Points on a hilly landscape, in no order, each with its height.
From any point a climber takes the steepest step (rise divided by distance) to one of its 2 nearest points. It stops when none of these is higher. Distance is the straight distance between rows; heights are no part of it.
ludof: [-12 -13 -47   9  12  58  15  17  28  13   3  41  -5 -12   3 -41  36 -12
  31  24   1 -16 -24]  h=5.57
zepa: [ -8  40   1   1  26  -2  13  31  -1   4  64 -24 -26 -20 -15  20  21   1
   4 -30  40 -41   8]  h=7.96
Des: [ 21   8   3 -21  -5  -7  10 -26 -41   7   8 -16 -13  -9   3 -12 -28  -1
 -37  61  32  21 -33]  h=8.85
zubor: [ 43   3   3  48 -19 -23 -10  -8  -6  22  13   2  17  45   0  12  -2 -46
  -5 -41  31 -39  14]  h=0.99
Degip: [ 16  11  -1  18  -3 -39 -24  25  36 -15   7   7  -9  26  -1  29  -8 -24
 -18 -62  46  -8  28]  h=5.21
lesab: [ 15   6 -41   9  11 -11  13  28  16  12  20  30 -36   4  14 -33   5 -10
  32 -15  25 -13  30]  h=3.60
Pomef: [-19  22 -30 -23   3 -37 -16  11 -39  -1   6 -48 -27 -16 -37  21 -16   6
  18 -11  -7  29  -1]  h=7.11
Vegef: [-12  36  28  22  -1   0  22 -12   7  17  37   6   7   4  24  25  -9 -16
  28 -28  19 -44  45]  h=1.36
tenad: [-44  23  14 -35  33  21  13 -20  17   5  16  60 -12   2  47  16  12  -3
  10 -26 -32 -48   9]  h=2.05
Ralo: [ 30  -7 -26  29  -4   9 -18  26   4  10  22 -11  14   2  -4 -18  61 -33
 -12   1 -12   1  -1]  h=6.08
vifi: [-34 -22   8  -6  -2  36 -15   1 -27  -3   1 -52   1  -3 -26  -6  33  -2
  -1   0 -68   5 -32]  h=4.71
besiv: [-30  12 -15   2  23  55  44   4  37  25  39  33  13 -22  14  14  54  -6
  37   9  16 -27 -13]  h=6.72
fabi: [ 35 -33 -12  40  -6 -22  14  44 -22 -43  -3 -12 -24  32 -47 -20 -21   7
  -7 -32 -35 -21  26]  h=6.77
gud: [-39  11  -6 -61  11  -3  -8 -47 -15 -10  -1   8 -31  -1  21  -6  -3  -3
 -28 -10  11 -10 -24]  h=5.51
Lelez: [-18  30   3 -26  36  33  22  24  27   3  62  16  -8 -36   4  28  30   4
  19 -10  41 -28  -6]  h=7.39
tuler: [ 33 -15  -3  33  -6  -4  10   0  10 -17 -19  -7  53  44 -62  14   3 -14
 -39 -34 -13 -22 -20]  h=0.27
dugug: [-34  -6  37 -25 -17  40  31 -51  31  -4 -27 -13  20  12  -6   8  -8  16
 -24  15   9  18 -25]  h=5.24
Baga: [-24  -7  -8 -15  -8 -13 -23   6 -33  15  -5 -40  -3 -22 -19  21   1  25
  18  21  -6  46 -21]  h=8.00
Kof: [-29   2  35 -45  33  -3   5 -10 -20   0  19 -18  33 -60  -8  45  33  51
  34  20  55  50 -30]  h=5.19
bizag: [ 21   9   9   7  15   2   0 -19   0   1 -29 -34  54  28 -64  14  30  16
 -23  -7 -40 -23 -19]  h=0.01
lum: [ 48  -3  -4  27 -18 -30   1 -28  -5  14 -33  13  21  68 -17  10   0 -31
   9 -46 -20 -43  12]  h=0.78
Soru: [-18  19 -13 -38 -11  -4 -10 -58 -13 -19 -24  -6 -23  35  27   2 -29 -28
 -51 -17  11  26  -4]  h=6.52
buve: [ 26  28  18  -9   6 -17   3 -18  19  14   1  21  19 -21  34  32 -49  10
 -19   4  79  27  16]  h=6.19
Letu: [ 14   9  16  49 -12   2   5 -14  31  23  25   4  34  16  25  20 -11 -28
  -2 -29  36 -24  21]  h=1.19
tepo: [  6  -1  14  11  25 -10 -47  21 -40  -8  24   5  -1 -15  33   2  47  -4
   3   4 -47  -6  14]  h=6.11
rapoz: [ 22   4  -4   3 -11   8  18  16  17  -7  13 -14 -12 -32   1   5 -23   6
  -6  31  53  37   3]  h=8.90
bana: [-11  15  41  28 -19   3  28 -25  35  17 -29  21  37  -3  29   4 -26   7
  12  15  -5 -10  32]  h=4.13
Talog: [ 49   3  -8  25  -9 -49 -49  -4  19   7 -11  18   5  49  17  47 -10 -43
 -16 -53  57   0  25]  h=4.83
fif: [-24  19  11 -37   1  10   1 -44   0   3 -29   3   7  -6   4 -10 -12  20
 -34  22  13 -11 -23]  h=6.51
Luza: [  6 -21 -12  25 -26  34  63 -10  15 -13 -14 -28  21  18 -16  -8 -12 -11
   7 -12 -22  36 -24]  h=6.09
Sas: [-34 -27  -1   5  -1  67  38  -9  34 -14 -16  -6   5  12 -22 -18  22  -5
  -5  -2 -35  -6 -15]  h=4.48
bal: [-51   9  65   1  -7  21  15 -39 -23  10  23 -56  28  25 -29  36   9  -3
  25  -6 -38  14 -14]  h=3.03
lofe: [ 33  15  -3  16  13 -28  -9  36 -30   4  41   8 -30   2   6 -14   2 -10
  13  -2  35 -20  10]  h=3.84
pozu: [  1  39 -12 -12   9 -51 -14  18 -53 -14  22 -28 -44  15 -40  20  -8 -13
   4 -30  22 -13   8]  h=6.56
bofof: [-50  -6  -3 -60   5  20 -22  -3 -57 -10  16 -24 -37 -28  27  16 -25  10
  16 -29 -21  24 -38]  h=4.45
toduv: [ 39  17   6 -12   7 -37 -13   9 -13 -16   7  -7   1 -29  23  40 -21  -3
 -47  24  70  18   1]  h=6.97
dem: [-24 -10   1 -12  10   0  -7   0 -35  27 -33 -36  11 -15 -47 -15   6  44
  24  35 -29  16 -30]  h=6.82
zan: [ 24  12  36  19   6 -10 -44  17 -32   5  30 -10  25  -8   0   6  39   8
 -26  28 -36 -39  11]  h=5.36
paduv: [-51  16  31 -22   3  24  27 -21  27   4  17  15 -11   6  10  20  10   4
  -8 -30 -15 -27  28]  h=1.77
tovus: [-27 -30 -22  -6  -5  21  29  15  -2 -19  -2 -19 -38  -1 -35 -14 -30  12
  26  -5 -35  19  -8]  h=6.38
serez: [-20  12 -36  -9  19  38  30   5  10  28  37  25 -22 -24   1 -11  26 -15
  56  21  10  -2 -32]  h=6.12
nafot: [-32  15  18 -35   9  23   2  -9 -31   1   7  24 -30   2  28  -4  10   8
   9  -8 -44 -41  -5]  h=2.39
lib: [ -2   6  -9  12   5  -1 -24  15 -17   1  30 -28   5 -20  -4   9  34  -5
  19   1 -27   3   5]  h=6.83
Surag: [-20 -10  43 -46  36   1  11 -32 -32  21  39 -25  29 -44  12  54   9  43
  62  17  12  36 -14]  h=4.63
dila: [ 31   9 -21 -29   7 -19  -7 -36 -39   8   2  -5 -20  21  22  -2 -15 -26
 -24  10  52  10 -36]  h=7.07
gol: [ 34 -10 -35   3 -12 -50 -12  41 -16 -33  -8  -9 -40  31 -23  -9 -21  -7
  -7 -25 -11  21  23]  h=6.15
tele: [ 35  -7 -19   4  -1 -46 -58  32 -56  -6  10  13 -21  -3  17  -4  35 -13
  -8  -5 -16  -9  18]  h=5.42
Tilus: [ 24  24  12   8 -14 -46 -22  30 -16 -33  16 -35 -10  20 -34  35 -10 -13
 -20 -31  12  -1  33]  h=6.10
sagid: [ 49 -23 -28  15   9 -18  -1  48 -10 -31 -11  22 -44  16 -35 -29   7   3
  -8 -43  -7 -41  -7]  h=7.53
zoz: [ 22 -24 -16   2  -9 -42 -48  25 -23 -38 -18   7 -27   6   5 -19   3   1
 -36  -6 -26   6  22]  h=5.58
Rigif: [-45 -13  -6 -33   5  16 -28   1 -15   3 -10  48 -42  -2  32 -39  -1   4
  25  15 -66 -25   3]  h=2.77
dileg: [-55  -5  13 -42 -14  23  14 -11 -37 -13  17 -19 -48 -19  42  12 -47  -2
  11 -15 -10  35   2]  h=5.15
Nafav: [ -7 -19 -17   0 -15  27  11  20  -6 -42  14  -2 -49 -15  29 -24  -7  -6
 -21  -8  -4   3  11]  h=6.81
vus: [ 21 -30 -42   5   3   8  -3  24   9 -23 -16  35 -29   2 -12 -48  -5  20
 -15   5  -8 -27  -3]  h=8.51
nufu: [  2 -12  25  16  14 -15 -31  31 -18  23   2  14  29 -57   8  -6  46  43
  17  67   0   7 -11]  h=5.80
fek: [-57   6  25 -31  27   6 -33  -8 -13  10 -16  -3  33 -54  -2  28  42  67
  28  42  28  34 -18]  h=5.81
zurog: [-26  16  23 -12  18 -16 -50  -5 -12  22  -8 -11  35 -32 -11  15  31  47
  -2  48 -14  16  -5]  h=6.64
nur: [-49 -50  13  -9  -8  66  50   0  33 -36 -10   4  -9 -21 -19 -25  -3  24
  10  14 -13  -8 -24]  h=5.18
tufol: [ 48 -12  -6  22 -33 -16 -39   9  19  -7  -9   6  43   0   4  16   5  -9
 -36  24  -6  33  12]  h=6.85
sumeg: [ 32   1 -24  24 -14 -23 -14 -18  11   4 -27  -1  34  56 -34  12  29 -34
 -14 -38 -26   9 -13]  h=0.54
fud: [  7 -29   6 -12 -20  55  34 -25  30 -17 -24 -10  13   4 -12 -16 -13  -4
 -41   7  -7  -9 -20]  h=4.20
Sek: [  4 -17 -21  24  -6  11  53   0  -1 -16  -6   5 -14  32 -22 -37 -28 -10
  19 -13 -43  -1 -12]  h=7.25
padon: [ 23   3  -9  -9  -5   4  -3 -17   2  24 -21  15  12 -11 -19 -26 -15  15
 -14  70  30  15 -42]  h=7.06
resi: [  8  20 -20   9   4 -15  23  -4  12  -5 -13  -9  -4  30 -30 -10 -26 -10
   5 -19   2 -20  -5]  h=8.36
tuguf: [-48 -12  61  -4  -5  53  -4 -17 -21  11  25 -43  24   3 -23  19  38   1
   1  15 -37   1 -34]  h=3.75
Tokuf: [ -2  14  33  45  -8   8  29 -10  46  44   1  -6  59   5  -9   5 -22  -3
  35  17  16  -1  15]  h=4.60
puge: [ 29   7  11   1  -7 -15 -13 -13 -12  30 -17  -3  22  -1 -34 -23   2  11
 -23  46  -1 -26 -22]  h=6.02
segu: [  2   7  12 -43  -3  -5 -21 -45 -49 -28  11   8 -23  28  65   6   1 -20
 -55 -26   8  11   4]  h=8.42
Vuli: [ 40  11 -15  24  18 -21 -24  38  -8  13  40  -4  -9 -10  35  20  -4 -26
  -3 -11  63  16  12]  h=4.12
vili: [  9  18 -40  18  29   7 -25  -3  45  56  -6  31  26  37  14  -8  26 -16
  16 -34  20 -27   3]  h=4.86
nirar: [  7  -2  27 -27  22 -12 -10 -20 -58  14  14 -11  33 -35  16  22  20  36
  47  35  -2  33 -17]  h=4.09
gid: [ 44  25 -29  10  21 -40 -39   5  -4  22  13  15   4  28  42  37  -3 -48
  -2 -45  72   6   5]  h=4.46
lodo: [-39  22  53 -10   7  27  55 -19  12   4  53   8 -11   5  13  23 -23  -6
  18 -20  13 -54  19]  h=1.53
Mol: [ -3  10   7 -16 -27 -16  28 -49  23   4 -51  16  19  33  -4 -14 -67  15
   3   2 -22  -2  15]  h=4.81
Mezis: [-14   1   5 -32 -18   6  15 -12 -36 -34   8   5 -54 -13  49 -20 -36 -17
 -24   8  12  15   3]  h=5.97
Ner: [ 19   5 -25  22  23 -20 -21  21  46  10 -18  36   8   5  12  -7  14  10
 -11 -38  20 -31  17]  h=4.47
dasa: [-23 -16  -1   2 -16  -1  23 -32  19  -4 -46 -10   4   5 -10  -7 -50   2
  15 -24 -43  36  13]  h=4.23
Rimib: [ 31 -18  33  40 -16   7  28   2  49  19  -9 -21  73  11 -16  23  -3  13
   9  29  12  13   3]  h=5.11
kebaz: [-38 -12   4  -1   1  22   3  16  -3  21   8  42 -36 -22  34 -31   4   8
  54  35 -42 -10  16]  h=3.09
Pari: [-40 -18   2   2  -6  26  24 -15  40  -5 -32 -16  13 -12  19  -8  -4  -1
  -3 -19 -28  48   3]  h=4.42
pitar: [-20 -24 -18  10  15  44   8  38  35  14 -21  27   1 -23 -18 -31  38  26
  61  41 -19  11  -1]  h=5.05
pido: [ 46 -24  31  36 -22  -8  -9   7  10   3 -22   5  54  -3  -9   1   2  11
  -3  44 -23  23  14]  h=5.91
Bigo: [ 13  12 -11 -15 -26 -40  25 -10  -1 -13 -27   2 -27  14 -32 -10 -69  -5
 -25  14  46   1  -1]  h=7.05
tebu: [ 30   1 -29   9 -32 -48  17  -6 -25 -14 -25 -18 -21  31 -15 -21 -64 -38
  10   3  12  25  10]  h=6.37
mezi: [-13 -24 -17 -13  -4  12 -18  -5 -51  14 -13 -30 -10  -5 -17 -28   0   8
  -1  36 -57  16 -37]  h=5.72
Pasu: [ -6 -24   7  27 -15  19  19  -2  26   3 -24 -37  38   0  -2  11   3 -11
  28   6 -34  61  -3]  h=5.14
Nibu: [ 18  -1  -5  29  -8  -5  -9  -4  45  14 -35  37  27   3  22 -23 -24  12
   9  18 -15   5  30]  h=3.88
zulug: [ 25   2  -6   6 -21 -24 -19  12  17 -16   4   1   5 -33  11  24   3 -25
 -33  25  29  38  19]  h=7.85
gopaz: [  3 -33 -31  15  -1  28  14  41  18 -50  -8  29 -41 -18  10 -43  -2  -6
 -28 -11  26 -31  23]  h=7.60
zez: [ 13   9   6  -6 -26  -9  17 -11  20  -9 -15   4 -22  -7  14 -22 -36  -2
 -16  19  33   0  -1]  h=7.87
sokim: [-28 -29  -1  10   8  20  42  19  27 -24  -4  -5 -24 -22 -27 -19 -19  37
   9 -11 -18 -17   8]  h=5.83
binib: [ -8  26  16 -25  -9 -25  -9 -39  16   8 -45   6  12  20  -2  -4 -16   8
 -29 -16 -12  -4  -2]  h=5.54
vero: [-12   5 -23  13  13   0   5  13   4   5  12  18 -32  -3  31 -25   6  -3
  37  -6 -33   2  21]  h=3.37
mabes: [ 29   0  19  10 -10  -1 -37  17  -7  -2   2  -4  27 -20 -12  -7  31  12
 -52  26   1 -20 -11]  h=5.17
sog: [  8  -7 -51  10  18  23 -13  -1  27  19  -3  19  14  17   4 -15  51 -19
   5  -2  -4 -20 -22]  h=5.39
Vof: [  0  14   7   5  -6 -27 -25  41  17 -31  19 -14 -25 -10  10  14   7  -5
 -36 -36  11  12  36]  h=5.64
nat: [ 13  -7 -14  12  11 -22 -20  42  40   7 -25  47   6 -10  21 -29   6  20
   6   7 -12 -19  38]  h=4.19

Call two points neighbours if one is among the 2 nearest of the other. Go from one point of each pair to the other, from neighbour to neighbour, staying as high as possible. Name the lowest point that can't be avoided.
Des / Baga -> lofe
rapoz / lib -> tele
vus / zepa -> sog
segu / fif -> gud
rapoz / vus -> gol
segu / Des -> Soru
